Each row is a point on a tangle of strands that fork and nearly touch. The rows are in no order.
In the rows, 100 means zero.
Points whose rows are less than 116 apart are linked; no others are. Some points are linked to none.
q_790: [113 76 109 65 101 98 102 86 93 108 123 109 117 96 105 111 108 99 104 112 103 71 113 119 88 77 104 74 88 73 111 86 108 117 85 71 78 115 100 114 87 80 111 92 95 120]
q_968: [111 91 133 94 101 89 96 128 94 117 59 99 113 87 117 98 42 95 94 127 80 116 105 113 110 132 106 103 104 65 86 60 112 99 117 135 90 105 109 85 77 97 127 93 97 73]
q_747: [98 134 71 104 127 125 85 78 98 129 157 116 86 111 90 107 67 108 99 87 114 105 105 104 78 81 61 109 82 116 119 103 82 88 78 68 63 109 112 112 110 105 96 72 62 135]
q_378: [80 128 143 112 124 112 102 131 84 84 71 94 107 98 109 97 105 123 90 103 93 127 112 119 127 118 60 121 86 88 68 102 91 90 91 97 109 107 130 79 107 126 98 77 90 93]
q_126: [89 134 73 141 107 134 86 90 87 69 98 104 93 105 119 46 117 138 71 106 104 123 92 107 119 85 90 64 116 137 120 154 123 101 113 121 115 100 93 85 99 140 102 71 81 101]
q_870: [122 86 98 68 110 106 119 95 90 108 104 114 95 111 43 169 88 62 136 76 100 127 112 116 97 128 83 116 91 90 104 77 75 65 97 113 54 106 122 102 100 77 112 84 72 96]
q_606: [124 104 103 87 72 88 79 118 82 117 64 80 106 94 84 99 84 82 103 81 111 81 95 57 106 109 103 68 127 115 92 112 113 115 128 114 104 81 98 126 127 88 62 138 125 62]
q_410: [93 109 99 88 102 83 97 93 127 107 130 67 120 107 89 95 121 113 117 66 97 84 85 88 96 91 53 111 83 91 110 83 84 81 66 84 93 104 81 99 152 87 93 124 87 130]
q_478: [112 120 137 82 92 92 94 128 107 116 56 101 99 77 110 141 96 84 109 107 105 83 97 84 121 122 93 77 102 60 81 97 84 101 107 124 88 100 140 79 94 120 105 112 140 64]
q_725: [109 58 113 103 79 87 130 99 89 78 77 101 98 83 126 63 108 103 93 106 94 98 81 122 96 95 139 66 111 108 86 110 137 110 142 125 125 100 86 107 92 90 117 100 102 75]
q_766: [81 102 97 97 104 115 91 78 99 113 105 99 141 123 95 88 69 108 96 106 70 83 120 88 75 110 96 99 109 72 109 87 117 138 84 102 93 77 71 101 102 95 76 120 102 89]
q_990: [81 67 91 79 90 118 116 94 109 99 101 104 103 124 122 122 74 111 99 95 72 88 81 111 108 127 85 98 109 73 123 95 102 94 84 136 81 72 94 94 94 89 113 103 120 98]
q_504: [117 70 109 92 92 85 89 73 108 100 118 107 121 87 120 89 122 75 94 108 100 70 104 103 72 64 152 101 98 79 101 77 106 124 91 83 107 111 66 109 79 65 113 112 94 115]
q_78: [118 104 134 105 77 91 89 122 128 85 51 97 104 92 120 107 79 95 98 101 104 82 71 80 114 111 96 90 94 67 79 101 100 112 86 119 98 80 92 90 114 129 104 137 159 84]
q_214: [116 121 83 98 74 102 90 83 60 97 89 81 87 82 74 76 101 73 108 67 122 123 108 124 101 100 84 102 104 148 105 122 88 87 99 92 97 115 101 119 90 99 97 97 74 95]
q_978: [124 75 78 104 92 90 117 73 88 95 95 95 106 98 113 66 63 91 75 125 98 126 95 119 107 82 115 124 83 157 117 123 95 84 78 99 115 105 80 123 103 120 85 117 106 77]
q_139: [103 76 106 69 117 108 115 143 56 92 133 100 106 117 128 64 112 114 90 133 80 106 97 149 110 93 105 89 66 101 87 73 121 115 100 65 106 110 96 93 86 96 119 71 95 110]
q_873: [86 126 83 129 108 87 84 98 109 98 110 53 109 99 88 69 128 130 99 59 92 115 68 99 106 109 61 110 102 127 113 99 87 88 68 105 107 92 103 94 130 105 88 125 84 119]
q_586: [92 110 99 109 94 102 104 87 83 90 69 97 84 93 107 56 116 109 90 108 107 112 119 94 99 90 138 97 111 136 78 138 114 95 116 99 144 97 85 103 82 125 68 97 95 66]
q_230: [76 152 91 174 122 122 70 90 110 71 93 97 104 98 120 30 121 131 57 96 95 130 79 103 116 87 87 83 128 109 97 147 131 109 119 98 111 114 96 81 103 116 106 99 77 116]
q_552: [83 90 90 71 103 108 116 105 68 119 105 87 111 119 65 141 85 101 119 84 63 88 113 95 102 136 78 99 115 100 115 88 94 91 102 127 87 79 116 91 104 82 65 105 81 73]
q_539: [104 118 117 113 99 96 92 120 117 126 78 85 109 86 90 146 102 89 120 80 107 96 90 85 96 119 70 103 109 65 94 85 78 111 88 110 76 94 116 84 97 97 106 117 116 112]
q_119: [132 109 102 79 100 83 95 76 97 107 89 81 141 90 82 102 56 74 112 102 99 103 83 67 104 81 96 122 86 105 128 111 82 91 89 74 78 97 83 120 125 105 75 154 99 68]
q_945: [90 93 93 96 126 112 95 111 102 125 140 102 119 121 123 67 51 104 85 107 92 128 108 117 103 103 80 119 90 100 96 76 95 82 77 88 81 114 72 117 107 85 119 81 76 135]
q_29: [122 90 127 37 98 91 91 108 124 106 68 105 98 112 83 128 67 82 123 107 91 77 126 97 98 135 106 98 108 36 99 64 89 73 101 115 61 105 117 91 93 74 115 105 110 96]
q_137: [119 46 85 49 91 97 124 75 110 74 99 118 110 100 112 103 83 92 97 113 106 94 64 106 119 87 102 92 90 111 135 126 104 85 88 111 88 93 98 134 119 109 111 107 126 88]
q_553: [89 104 107 98 102 99 90 108 119 118 111 107 70 102 107 110 131 106 113 92 148 92 143 83 84 80 99 122 97 99 73 90 74 91 98 77 136 104 108 112 91 103 92 85 99 129]
q_192: [101 118 78 108 137 91 73 116 107 116 165 93 116 120 118 72 136 107 67 107 87 107 109 114 83 70 82 101 71 100 82 66 105 97 68 34 108 124 75 75 123 79 115 89 80 143]
q_672: [89 135 133 107 102 120 90 107 77 103 75 82 141 92 87 109 115 107 106 68 66 100 106 98 89 121 66 88 118 74 79 96 112 115 115 115 98 94 89 70 115 89 76 110 79 85]
q_512: [101 94 96 65 76 98 125 119 60 108 82 96 76 94 84 117 66 86 96 105 105 101 105 109 140 126 67 96 98 126 98 106 90 77 114 127 109 95 130 115 107 124 84 97 110 54]
q_367: [84 104 84 91 70 110 133 111 58 103 85 99 63 80 87 141 108 97 96 97 98 123 115 118 135 121 83 108 119 150 105 121 98 66 146 125 116 113 135 87 90 108 91 78 88 62]
q_261: [154 65 115 104 77 75 98 117 113 93 90 101 108 77 129 105 100 100 80 127 127 72 69 108 112 65 98 60 85 84 105 77 112 136 105 109 108 117 96 121 120 110 136 115 141 115]
q_304: [86 96 67 71 115 101 126 69 71 125 126 93 105 104 64 108 87 97 103 98 83 88 122 103 92 102 86 99 107 126 125 106 95 105 93 95 97 99 103 111 86 97 53 97 66 87]
q_932: [85 71 106 101 123 98 116 88 100 103 111 104 129 109 106 132 128 111 94 104 52 101 100 135 90 116 114 99 100 77 97 65 117 116 73 105 86 110 86 61 78 65 114 86 95 110]
q_311: [131 61 115 143 68 83 101 99 128 90 82 120 85 80 135 90 74 87 85 134 132 92 74 100 84 78 168 96 100 94 91 86 126 142 139 121 126 95 94 124 92 107 117 122 134 94]
q_942: [66 120 89 155 129 106 87 101 127 122 134 115 106 87 103 93 132 91 86 84 97 113 104 86 75 108 108 116 127 100 78 90 93 118 94 100 113 108 84 99 72 84 107 87 72 150]
q_624: [61 126 104 131 109 124 92 119 126 117 85 91 91 120 128 100 118 132 100 91 103 115 104 64 103 105 110 124 121 102 72 126 91 90 106 105 123 78 89 85 107 106 70 108 129 108]
q_158: [67 135 89 159 141 97 58 99 111 69 112 99 101 103 117 46 136 128 62 77 93 136 71 119 114 99 77 117 111 116 80 114 119 109 85 75 99 125 111 82 99 97 114 91 82 138]
q_129: [114 91 87 124 82 89 76 90 111 117 116 120 94 76 123 82 111 59 83 118 115 70 114 72 73 67 147 99 108 104 95 96 87 116 104 101 146 103 67 127 78 91 109 96 91 104]
q_781: [93 117 89 87 104 117 84 101 108 84 132 123 71 92 95 84 125 102 118 44 140 100 104 123 66 95 73 110 95 117 104 105 85 105 112 83 69 108 118 108 93 88 120 58 81 153]
q_247: [86 96 109 103 99 83 100 118 138 126 140 117 80 105 114 81 107 81 106 106 127 80 144 75 84 84 103 136 86 75 83 72 77 84 103 77 136 110 76 123 104 92 103 89 90 144]
q_854: [114 107 123 103 63 102 82 106 121 109 60 112 76 63 121 175 114 86 112 110 120 101 82 96 118 113 116 87 117 82 96 105 92 93 119 114 89 107 148 80 88 103 126 114 156 68]
q_163: [107 125 119 110 79 101 91 116 80 109 62 66 130 83 93 91 107 98 113 71 79 98 88 76 98 117 86 77 132 106 87 116 105 104 131 130 107 90 88 84 124 87 74 135 97 63]
q_26: [74 113 106 88 118 115 99 83 136 94 140 122 90 130 108 84 88 132 108 106 109 78 118 102 80 84 65 105 77 69 101 98 100 105 65 61 82 90 99 98 107 117 103 91 107 145]
q_431: [76 112 117 146 103 108 92 110 120 95 90 101 81 91 132 79 129 126 103 108 127 131 101 89 105 90 110 130 115 129 79 126 98 87 97 92 141 105 107 95 75 119 109 94 118 118]
q_916: [98 106 104 104 81 83 73 129 126 128 88 79 101 124 98 123 91 94 111 87 97 62 103 37 101 104 107 111 106 68 102 78 100 119 104 102 95 76 66 90 121 74 65 140 148 101]
q_900: [120 62 121 137 71 82 115 115 116 89 71 93 101 88 125 69 99 104 95 101 106 88 74 98 94 94 121 65 106 101 55 92 137 110 134 120 140 110 59 102 136 96 120 111 118 98]
q_516: [89 123 82 132 103 93 88 99 109 92 120 68 108 113 85 29 78 125 84 72 94 122 59 98 106 107 61 110 87 117 101 99 113 91 84 101 117 81 86 123 153 119 93 135 91 115]
q_198: [87 108 114 100 117 102 113 107 98 98 59 97 104 112 70 168 127 93 126 84 62 110 97 84 97 133 119 119 103 79 84 108 97 95 99 112 78 74 115 51 87 86 70 104 114 68]
q_734: [114 96 76 145 87 101 112 90 100 62 101 109 87 87 116 24 119 104 91 119 138 114 85 118 97 75 140 53 108 131 106 132 118 129 132 107 121 105 88 120 82 129 149 82 109 115]
q_562: [96 115 116 122 159 112 107 110 86 91 108 108 97 120 70 136 137 126 99 98 84 125 121 129 98 107 73 99 73 90 66 77 106 110 66 75 84 120 126 68 99 105 95 54 65 123]
q_715: [94 61 114 78 78 87 100 107 145 117 100 122 63 107 128 114 96 92 102 103 126 68 112 83 94 103 128 103 117 56 89 78 116 94 125 104 113 89 94 115 88 79 114 121 131 121]
q_609: [88 86 96 102 98 127 112 120 63 72 97 110 91 105 100 163 101 102 97 141 83 93 97 122 140 92 103 108 81 105 116 94 102 107 77 104 94 116 131 69 79 118 139 33 98 86]
q_477: [77 130 122 117 128 105 116 141 99 117 69 82 104 104 91 122 102 121 102 80 102 139 119 97 110 137 76 134 105 102 73 102 64 89 119 102 99 90 135 81 114 102 66 101 100 90]
q_999: [93 128 45 108 121 102 72 76 105 80 159 102 102 110 98 11 108 103 82 69 90 102 84 108 80 87 99 82 98 124 134 112 97 93 87 97 81 88 62 97 108 98 110 90 58 133]
q_46: [94 149 131 122 112 122 89 115 103 115 87 93 127 116 64 141 100 104 118 64 83 101 118 83 78 134 59 100 115 51 81 74 90 130 99 102 64 84 100 68 104 87 85 118 101 119]
q_257: [115 65 75 86 86 77 126 82 75 87 86 96 100 72 102 129 104 92 84 135 89 103 98 128 119 90 114 104 95 143 140 109 98 108 99 115 107 112 137 104 80 112 101 93 106 51]
q_709: [88 135 65 122 134 107 68 67 97 102 159 92 124 111 77 50 102 103 83 60 77 121 84 103 75 94 81 116 99 126 118 92 101 92 79 84 81 102 78 99 115 83 93 104 43 132]
q_555: [96 86 113 100 87 112 97 119 91 107 61 112 89 91 127 146 53 90 90 133 77 114 96 113 122 131 112 107 106 79 108 91 114 90 127 140 90 96 127 74 76 103 128 83 105 56]
q_497: [100 122 89 89 111 114 76 100 100 89 162 133 76 102 109 74 133 105 100 78 119 81 104 122 58 68 83 85 80 98 99 99 107 115 101 50 72 108 111 97 84 91 126 68 87 160]
q_361: [118 80 69 109 79 98 111 81 102 72 110 116 87 88 97 35 90 82 100 110 144 121 78 114 94 71 124 87 90 137 111 136 112 107 111 89 112 106 85 147 95 128 134 94 112 112]
q_884: [111 112 106 72 106 90 110 87 123 120 134 82 124 113 97 112 73 116 117 96 104 79 94 71 113 85 62 97 80 80 123 88 77 64 78 73 71 117 75 114 156 98 89 128 76 118]
q_376: [101 81 86 112 84 94 98 93 133 74 128 139 71 99 106 60 135 100 96 114 142 63 89 65 91 69 127 70 111 105 91 116 110 113 114 108 159 93 66 132 96 126 119 95 133 145]
q_164: [89 60 123 80 96 95 132 124 64 73 104 108 101 102 123 61 109 116 92 117 82 100 87 138 109 97 119 84 80 95 77 86 139 115 118 101 120 101 92 102 88 102 121 78 97 91]
q_830: [97 103 100 148 82 83 93 103 127 82 97 104 68 87 109 51 140 103 109 116 143 95 96 66 97 68 124 108 103 119 94 122 113 110 113 89 162 103 87 113 85 133 112 106 123 119]
q_285: [79 113 104 95 118 132 103 96 70 73 112 119 88 120 78 130 143 115 110 84 91 93 130 122 87 99 85 96 85 100 87 109 109 107 85 84 93 106 117 77 87 102 89 42 65 116]
q_287: [136 97 101 76 106 97 98 83 80 116 105 98 128 86 61 147 87 62 127 85 101 117 94 108 96 95 81 101 91 108 113 87 80 81 80 91 58 122 100 107 100 82 109 100 70 100]
q_813: [99 96 98 81 107 82 106 87 126 119 155 114 105 99 115 82 101 90 99 115 116 76 123 73 91 59 101 111 77 91 98 92 89 77 91 53 115 123 59 123 119 98 97 103 78 133]
q_883: [129 74 132 126 64 73 104 136 98 103 73 85 81 76 129 79 108 102 103 109 129 98 93 102 109 82 100 79 98 122 62 91 113 89 118 100 144 125 96 113 121 102 123 107 112 98]
q_861: [100 110 109 100 86 114 92 114 78 84 97 98 88 88 105 79 110 89 110 61 130 127 103 134 89 103 75 112 92 114 86 106 92 100 108 86 90 108 114 114 89 92 129 67 81 125]
q_730: [78 135 52 120 126 112 73 80 98 79 133 108 77 113 103 25 113 135 75 80 105 106 89 104 92 92 85 80 106 132 124 126 107 100 88 107 101 83 95 94 94 129 97 77 70 122]
q_993: [83 96 93 60 103 90 125 102 115 141 137 99 103 126 80 77 61 101 109 91 105 91 142 75 84 113 90 118 102 99 94 84 87 82 114 88 100 80 79 132 124 85 53 131 94 103]
q_461: [146 78 124 44 94 89 84 83 127 78 67 113 120 91 108 115 45 58 110 120 101 88 76 87 120 101 128 104 82 75 117 97 92 75 81 102 61 100 96 115 117 100 107 123 122 64]
q_953: [73 105 112 96 99 111 114 94 94 84 55 96 105 93 102 129 124 106 106 105 69 95 93 92 103 110 136 115 111 91 100 132 117 109 120 107 104 82 108 64 73 102 65 101 114 55]
q_831: [103 114 80 110 101 104 76 111 107 152 101 77 113 127 87 145 73 109 114 101 95 75 109 47 91 99 102 93 112 82 118 86 83 123 90 105 82 72 91 98 112 79 62 130 132 96]
q_338: [152 52 109 112 66 88 88 101 127 95 104 122 91 88 130 105 81 72 85 131 141 66 80 94 105 60 137 89 87 79 113 78 119 132 119 107 114 120 78 140 113 97 131 108 135 124]
q_847: [56 151 103 142 139 120 94 124 107 100 100 82 100 110 88 77 116 141 89 56 98 142 98 99 111 137 74 134 120 126 85 119 78 102 128 106 101 92 128 94 123 100 52 104 80 112]
q_37: [87 113 81 140 106 95 80 106 117 114 143 122 107 84 123 73 135 80 66 112 84 81 109 81 74 84 118 93 114 99 86 85 79 109 86 97 146 101 55 110 84 85 124 79 80 139]
q_405: [75 102 91 85 92 94 123 93 70 77 65 87 92 86 77 96 123 96 107 101 86 102 110 100 113 112 126 121 105 123 109 132 114 101 118 101 117 92 113 87 68 119 64 91 87 53]
q_877: [81 119 152 105 99 127 116 128 73 70 69 109 110 79 115 119 104 110 93 133 75 96 88 112 137 96 89 106 83 81 87 115 115 99 110 114 114 110 126 69 90 143 110 70 102 70]
q_716: [107 87 119 74 126 86 121 106 113 100 77 110 89 111 66 164 97 86 125 111 65 99 116 118 94 144 107 106 94 34 95 59 92 80 97 125 65 104 133 56 79 84 134 87 93 96]
q_919: [110 103 134 116 79 120 126 105 67 61 95 114 96 70 121 75 133 134 93 139 111 111 62 132 121 65 117 59 95 118 108 128 131 125 154 114 123 119 123 97 84 132 132 78 120 86]
q_225: [146 77 109 95 85 87 112 107 76 80 85 106 119 71 122 101 106 106 75 131 113 85 76 126 110 75 93 47 85 102 106 101 113 144 111 119 107 110 123 122 111 124 123 100 126 81]
q_936: [95 71 86 81 90 112 90 100 100 110 78 104 82 122 114 152 56 88 110 105 80 111 93 108 111 136 103 118 105 76 124 95 90 68 97 136 75 75 115 83 89 88 128 97 114 78]
q_573: [87 127 120 124 88 107 109 115 101 99 53 81 87 84 109 72 126 104 113 87 99 137 119 92 98 108 139 119 129 136 75 147 101 65 148 101 125 103 92 81 100 94 68 110 98 71]
q_566: [89 75 98 54 110 109 119 72 95 78 106 111 101 128 65 153 108 92 132 106 73 59 113 110 107 109 98 97 92 74 123 111 97 88 51 91 72 96 111 88 110 81 81 80 92 96]
q_597: [140 129 116 58 124 88 124 84 101 111 115 88 118 106 90 137 72 108 123 102 110 94 107 82 127 90 76 92 79 86 115 90 56 42 82 63 51 149 86 98 139 94 104 104 61 111]
q_484: [91 106 94 127 109 116 93 82 98 97 82 93 124 103 120 94 98 121 73 108 86 100 95 101 93 94 94 96 103 91 108 115 113 137 82 105 107 87 94 96 93 115 90 103 105 91]
q_118: [61 88 112 107 112 107 110 66 118 111 118 118 127 110 118 115 121 112 79 104 47 87 125 112 72 121 139 98 129 74 84 73 124 122 97 114 110 97 64 61 75 65 93 103 100 94]
q_679: [112 69 95 124 81 70 97 102 126 118 74 102 86 75 136 116 67 89 91 131 113 115 89 94 86 99 146 111 110 109 112 95 114 118 131 111 110 85 122 103 77 94 107 138 132 63]
q_213: [112 69 105 50 92 67 118 108 106 128 88 91 78 101 95 95 63 81 105 93 118 100 119 92 104 109 99 114 106 104 85 82 95 67 122 98 108 92 94 126 116 81 76 132 104 82]
q_259: [86 108 117 64 109 119 97 82 108 66 150 143 75 124 101 85 108 132 110 107 110 60 115 122 82 79 64 80 74 77 105 106 119 119 84 53 73 94 123 102 87 115 112 74 114 147]
q_828: [119 122 95 108 101 96 80 128 102 151 79 74 101 111 70 165 79 92 127 89 109 109 108 67 102 119 89 106 106 88 100 80 63 90 89 110 70 88 119 93 110 87 85 116 118 93]
q_377: [69 86 98 64 100 111 117 91 72 56 98 102 98 118 77 124 134 109 109 100 69 59 115 108 109 102 92 99 90 95 110 115 116 105 72 94 101 97 106 80 93 104 84 63 80 90]
q_556: [89 106 89 106 95 99 84 106 108 135 82 102 77 99 104 139 112 82 111 91 117 113 125 69 81 105 149 122 118 109 76 112 90 93 124 92 107 84 107 94 70 82 75 106 118 82]
q_82: [80 104 74 101 124 131 97 98 88 121 154 109 98 118 106 90 59 107 97 85 90 117 93 122 97 113 66 114 95 125 119 95 87 89 82 106 69 101 105 119 98 91 102 70 66 134]
q_343: [82 130 77 120 116 110 80 70 97 96 137 74 137 120 76 28 65 108 90 73 80 123 71 93 90 100 84 124 97 111 123 95 111 102 86 94 101 77 72 124 130 100 86 137 71 104]
q_35: [110 123 94 96 118 108 108 123 71 130 104 76 107 124 40 160 86 94 134 64 81 123 100 87 106 142 83 111 100 109 104 80 57 80 99 130 72 67 136 95 112 83 70 123 102 83]
q_331: [113 106 100 138 84 100 132 98 76 46 68 97 98 74 93 32 113 110 98 120 113 116 82 130 116 92 119 43 102 125 114 144 136 123 151 115 112 113 102 103 97 144 127 86 93 80]
q_528: [129 106 119 135 82 106 117 105 78 70 100 106 106 76 133 72 123 124 72 121 117 98 57 134 101 60 105 52 92 92 106 106 121 165 134 100 106 108 113 108 86 119 146 100 124 118]
q_135: [135 128 99 96 105 88 94 71 86 108 112 78 143 75 66 118 81 72 119 80 100 113 71 82 99 81 65 111 87 114 135 106 69 84 82 76 67 116 99 107 124 101 95 141 69 94]
q_138: [133 82 123 86 76 94 81 88 127 69 70 102 121 94 114 97 73 68 103 98 108 85 64 93 106 87 104 113 79 68 108 106 96 102 67 96 81 92 73 114 116 111 122 134 137 101]
q_106: [101 98 68 93 81 91 113 92 65 118 77 100 63 84 62 176 107 72 103 101 86 129 114 103 115 132 117 113 118 143 111 112 101 78 139 113 94 101 139 80 80 93 81 107 102 42]
q_929: [121 98 116 64 93 79 108 127 88 120 69 79 90 101 93 107 62 92 103 100 104 106 111 100 129 127 72 105 88 104 82 84 67 59 88 124 101 95 116 103 123 115 84 116 114 66]
q_774: [100 89 95 111 130 95 91 125 90 111 139 91 117 105 141 62 127 117 71 124 91 114 92 131 100 78 110 90 83 105 79 70 109 120 84 61 118 120 83 92 95 85 127 87 101 129]
q_941: [92 79 105 69 124 92 137 121 89 99 108 108 98 115 56 147 77 81 119 99 70 114 127 125 104 145 74 125 92 72 109 61 84 72 107 123 63 105 130 75 92 81 123 73 62 101]
q_537: [87 83 103 88 116 118 121 76 116 96 130 122 106 149 54 150 105 99 141 95 64 87 138 118 77 132 98 102 93 70 99 88 99 88 56 106 57 91 93 76 107 67 90 80 77 122]
q_92: [84 102 65 92 110 109 105 80 90 137 133 94 119 118 85 80 65 110 92 103 86 87 114 80 82 104 92 93 111 115 118 101 98 116 93 107 107 77 85 127 104 103 58 121 87 90]
q_313: [111 91 95 102 79 101 101 105 97 83 108 97 99 83 115 57 102 83 108 81 123 103 72 121 91 82 87 86 93 108 106 114 111 113 105 90 93 106 92 124 91 93 143 92 99 128]
q_96: [109 59 70 63 81 85 131 73 93 57 98 112 92 78 98 101 114 94 97 126 110 101 73 120 130 90 113 96 99 135 152 130 110 106 105 114 103 103 135 125 87 120 121 90 129 67]
q_236: [59 102 66 106 137 109 111 63 131 116 151 108 109 123 86 107 118 113 109 91 74 99 100 95 74 109 106 113 106 105 110 104 78 93 49 97 94 84 86 93 99 88 79 95 85 125]
q_617: [81 113 100 117 87 93 92 133 132 115 89 78 87 124 102 100 113 112 115 79 116 88 99 50 103 104 87 129 95 83 92 102 90 105 98 94 115 71 85 102 124 102 73 128 143 117]
q_962: [53 129 90 148 149 107 82 94 115 108 111 101 109 108 92 87 121 117 86 77 90 137 96 100 100 123 90 133 120 113 77 107 98 113 86 90 100 107 111 97 89 98 78 94 75 126]
q_844: [93 124 90 127 77 86 97 115 103 116 70 81 77 84 88 94 129 75 122 70 122 131 120 71 82 113 148 123 134 134 86 130 87 85 145 98 110 93 99 95 76 77 82 119 107 86]
q_764: [108 114 70 107 93 86 95 73 76 99 94 68 117 87 69 41 102 86 106 77 105 110 104 98 89 98 100 85 123 133 126 119 103 112 111 105 105 96 80 111 91 100 83 120 66 86]
q_342: [89 62 91 59 79 118 115 90 106 75 86 121 90 120 106 106 89 107 101 98 99 74 80 98 111 115 99 82 108 86 111 123 119 103 94 127 99 72 96 122 104 110 94 104 133 92]
q_260: [120 95 76 90 84 82 92 85 100 95 76 81 96 96 68 50 108 81 102 81 128 77 100 68 98 94 121 66 128 118 109 129 119 115 120 103 118 91 73 140 121 102 69 134 104 88]
q_500: [105 86 74 102 80 81 92 82 116 131 93 108 64 79 112 118 94 75 96 122 131 109 114 84 91 85 158 120 111 135 102 109 89 94 111 86 124 97 114 118 68 99 87 117 126 69]
q_812: [138 105 120 34 99 105 78 91 124 105 71 106 114 110 78 129 37 63 129 113 100 85 100 68 112 117 119 106 106 53 122 84 79 61 96 99 40 107 101 108 112 82 109 115 112 85]
q_897: [86 100 141 94 93 112 120 111 68 64 79 115 91 82 96 167 126 103 106 139 82 77 86 116 137 89 126 108 80 78 101 97 103 105 101 109 103 112 145 58 71 124 126 61 103 66]
q_56: [92 116 68 116 105 92 78 77 126 108 165 114 118 107 107 59 119 88 67 107 85 68 114 70 67 67 90 92 91 92 108 96 93 108 73 80 127 98 52 112 117 96 103 105 80 133]
q_124: [122 100 128 95 83 104 76 123 88 93 80 97 86 104 122 94 110 122 95 98 138 94 114 100 108 75 67 75 87 94 62 97 108 91 97 89 129 108 99 109 126 115 116 89 108 114]
q_602: [99 107 90 102 143 94 97 102 86 115 127 88 101 117 95 104 128 121 86 92 92 120 126 127 93 91 73 104 79 119 70 74 87 85 60 64 102 123 96 79 112 92 89 72 70 130]
q_393: [102 89 116 92 116 99 96 125 100 122 86 91 115 110 116 76 46 108 89 124 88 127 119 123 110 119 94 117 94 74 85 58 104 86 88 106 89 118 91 106 92 92 125 79 89 111]
q_825: [106 89 106 111 105 109 103 82 87 97 89 101 121 89 118 133 117 108 89 111 83 91 94 126 93 88 111 90 98 82 110 95 106 136 83 105 92 106 106 84 68 95 112 86 102 97]
q_354: [108 97 120 81 92 105 81 119 113 118 79 98 72 112 116 119 96 122 111 113 146 89 138 85 107 88 93 100 95 86 74 83 86 83 92 91 120 107 109 111 105 114 99 84 118 109]
q_223: [117 86 89 82 74 80 100 89 72 95 68 101 78 64 86 171 99 69 90 129 88 102 106 113 121 117 127 101 102 133 118 102 103 91 119 112 101 114 149 81 85 102 86 101 107 20]
q_698: [91 69 121 100 77 93 110 104 144 94 123 138 64 109 112 88 120 103 101 110 136 51 104 71 93 84 120 88 107 65 78 90 124 119 118 97 144 96 75 130 95 112 103 116 142 149]
q_595: [113 76 71 119 84 90 107 78 88 90 79 88 104 92 115 117 92 95 85 125 84 128 97 121 103 107 121 124 107 159 141 122 85 88 73 124 100 102 115 97 89 105 89 112 110 57]

A fork is a point with three links, a tip a point with one. Leave the first point through the second and follow the links. Name the first fork or tip that comes.
q_164 / q_725 => q_37
q_679 / q_311 => q_861
q_990 / q_936 => q_747
q_78 / q_138 => q_119
q_410 / q_873 => q_962

Follow the links from the first point to the second, and from the first to the third. Name the last point that the two ways share.
q_936 / q_606 / q_830 => q_828
q_830 / q_847 / q_870 => q_828
q_512 / q_37 / q_225 => q_92
q_929 / q_29 / q_361 => q_539
q_56 / q_135 / q_672 => q_539
q_812 / q_877 / q_929 => q_92
q_410 / q_831 / q_725 => q_37
q_163 / q_813 / q_126 => q_37
q_118 / q_919 / q_354 => q_825

A fork is a point with three links. Follow the links from the first point to the second and name the forks in between, in order.
q_497 / q_539 => q_861
q_285 / q_932 => q_37, q_825
q_774 / q_552 => q_37, q_825, q_92
q_562 / q_129 => q_37
q_936 / q_247 => q_257, q_92, q_825, q_37
q_883 / q_516 => q_37, q_962
q_260 / q_942 => q_539, q_828, q_92, q_825, q_37
q_709 / q_378 => q_962
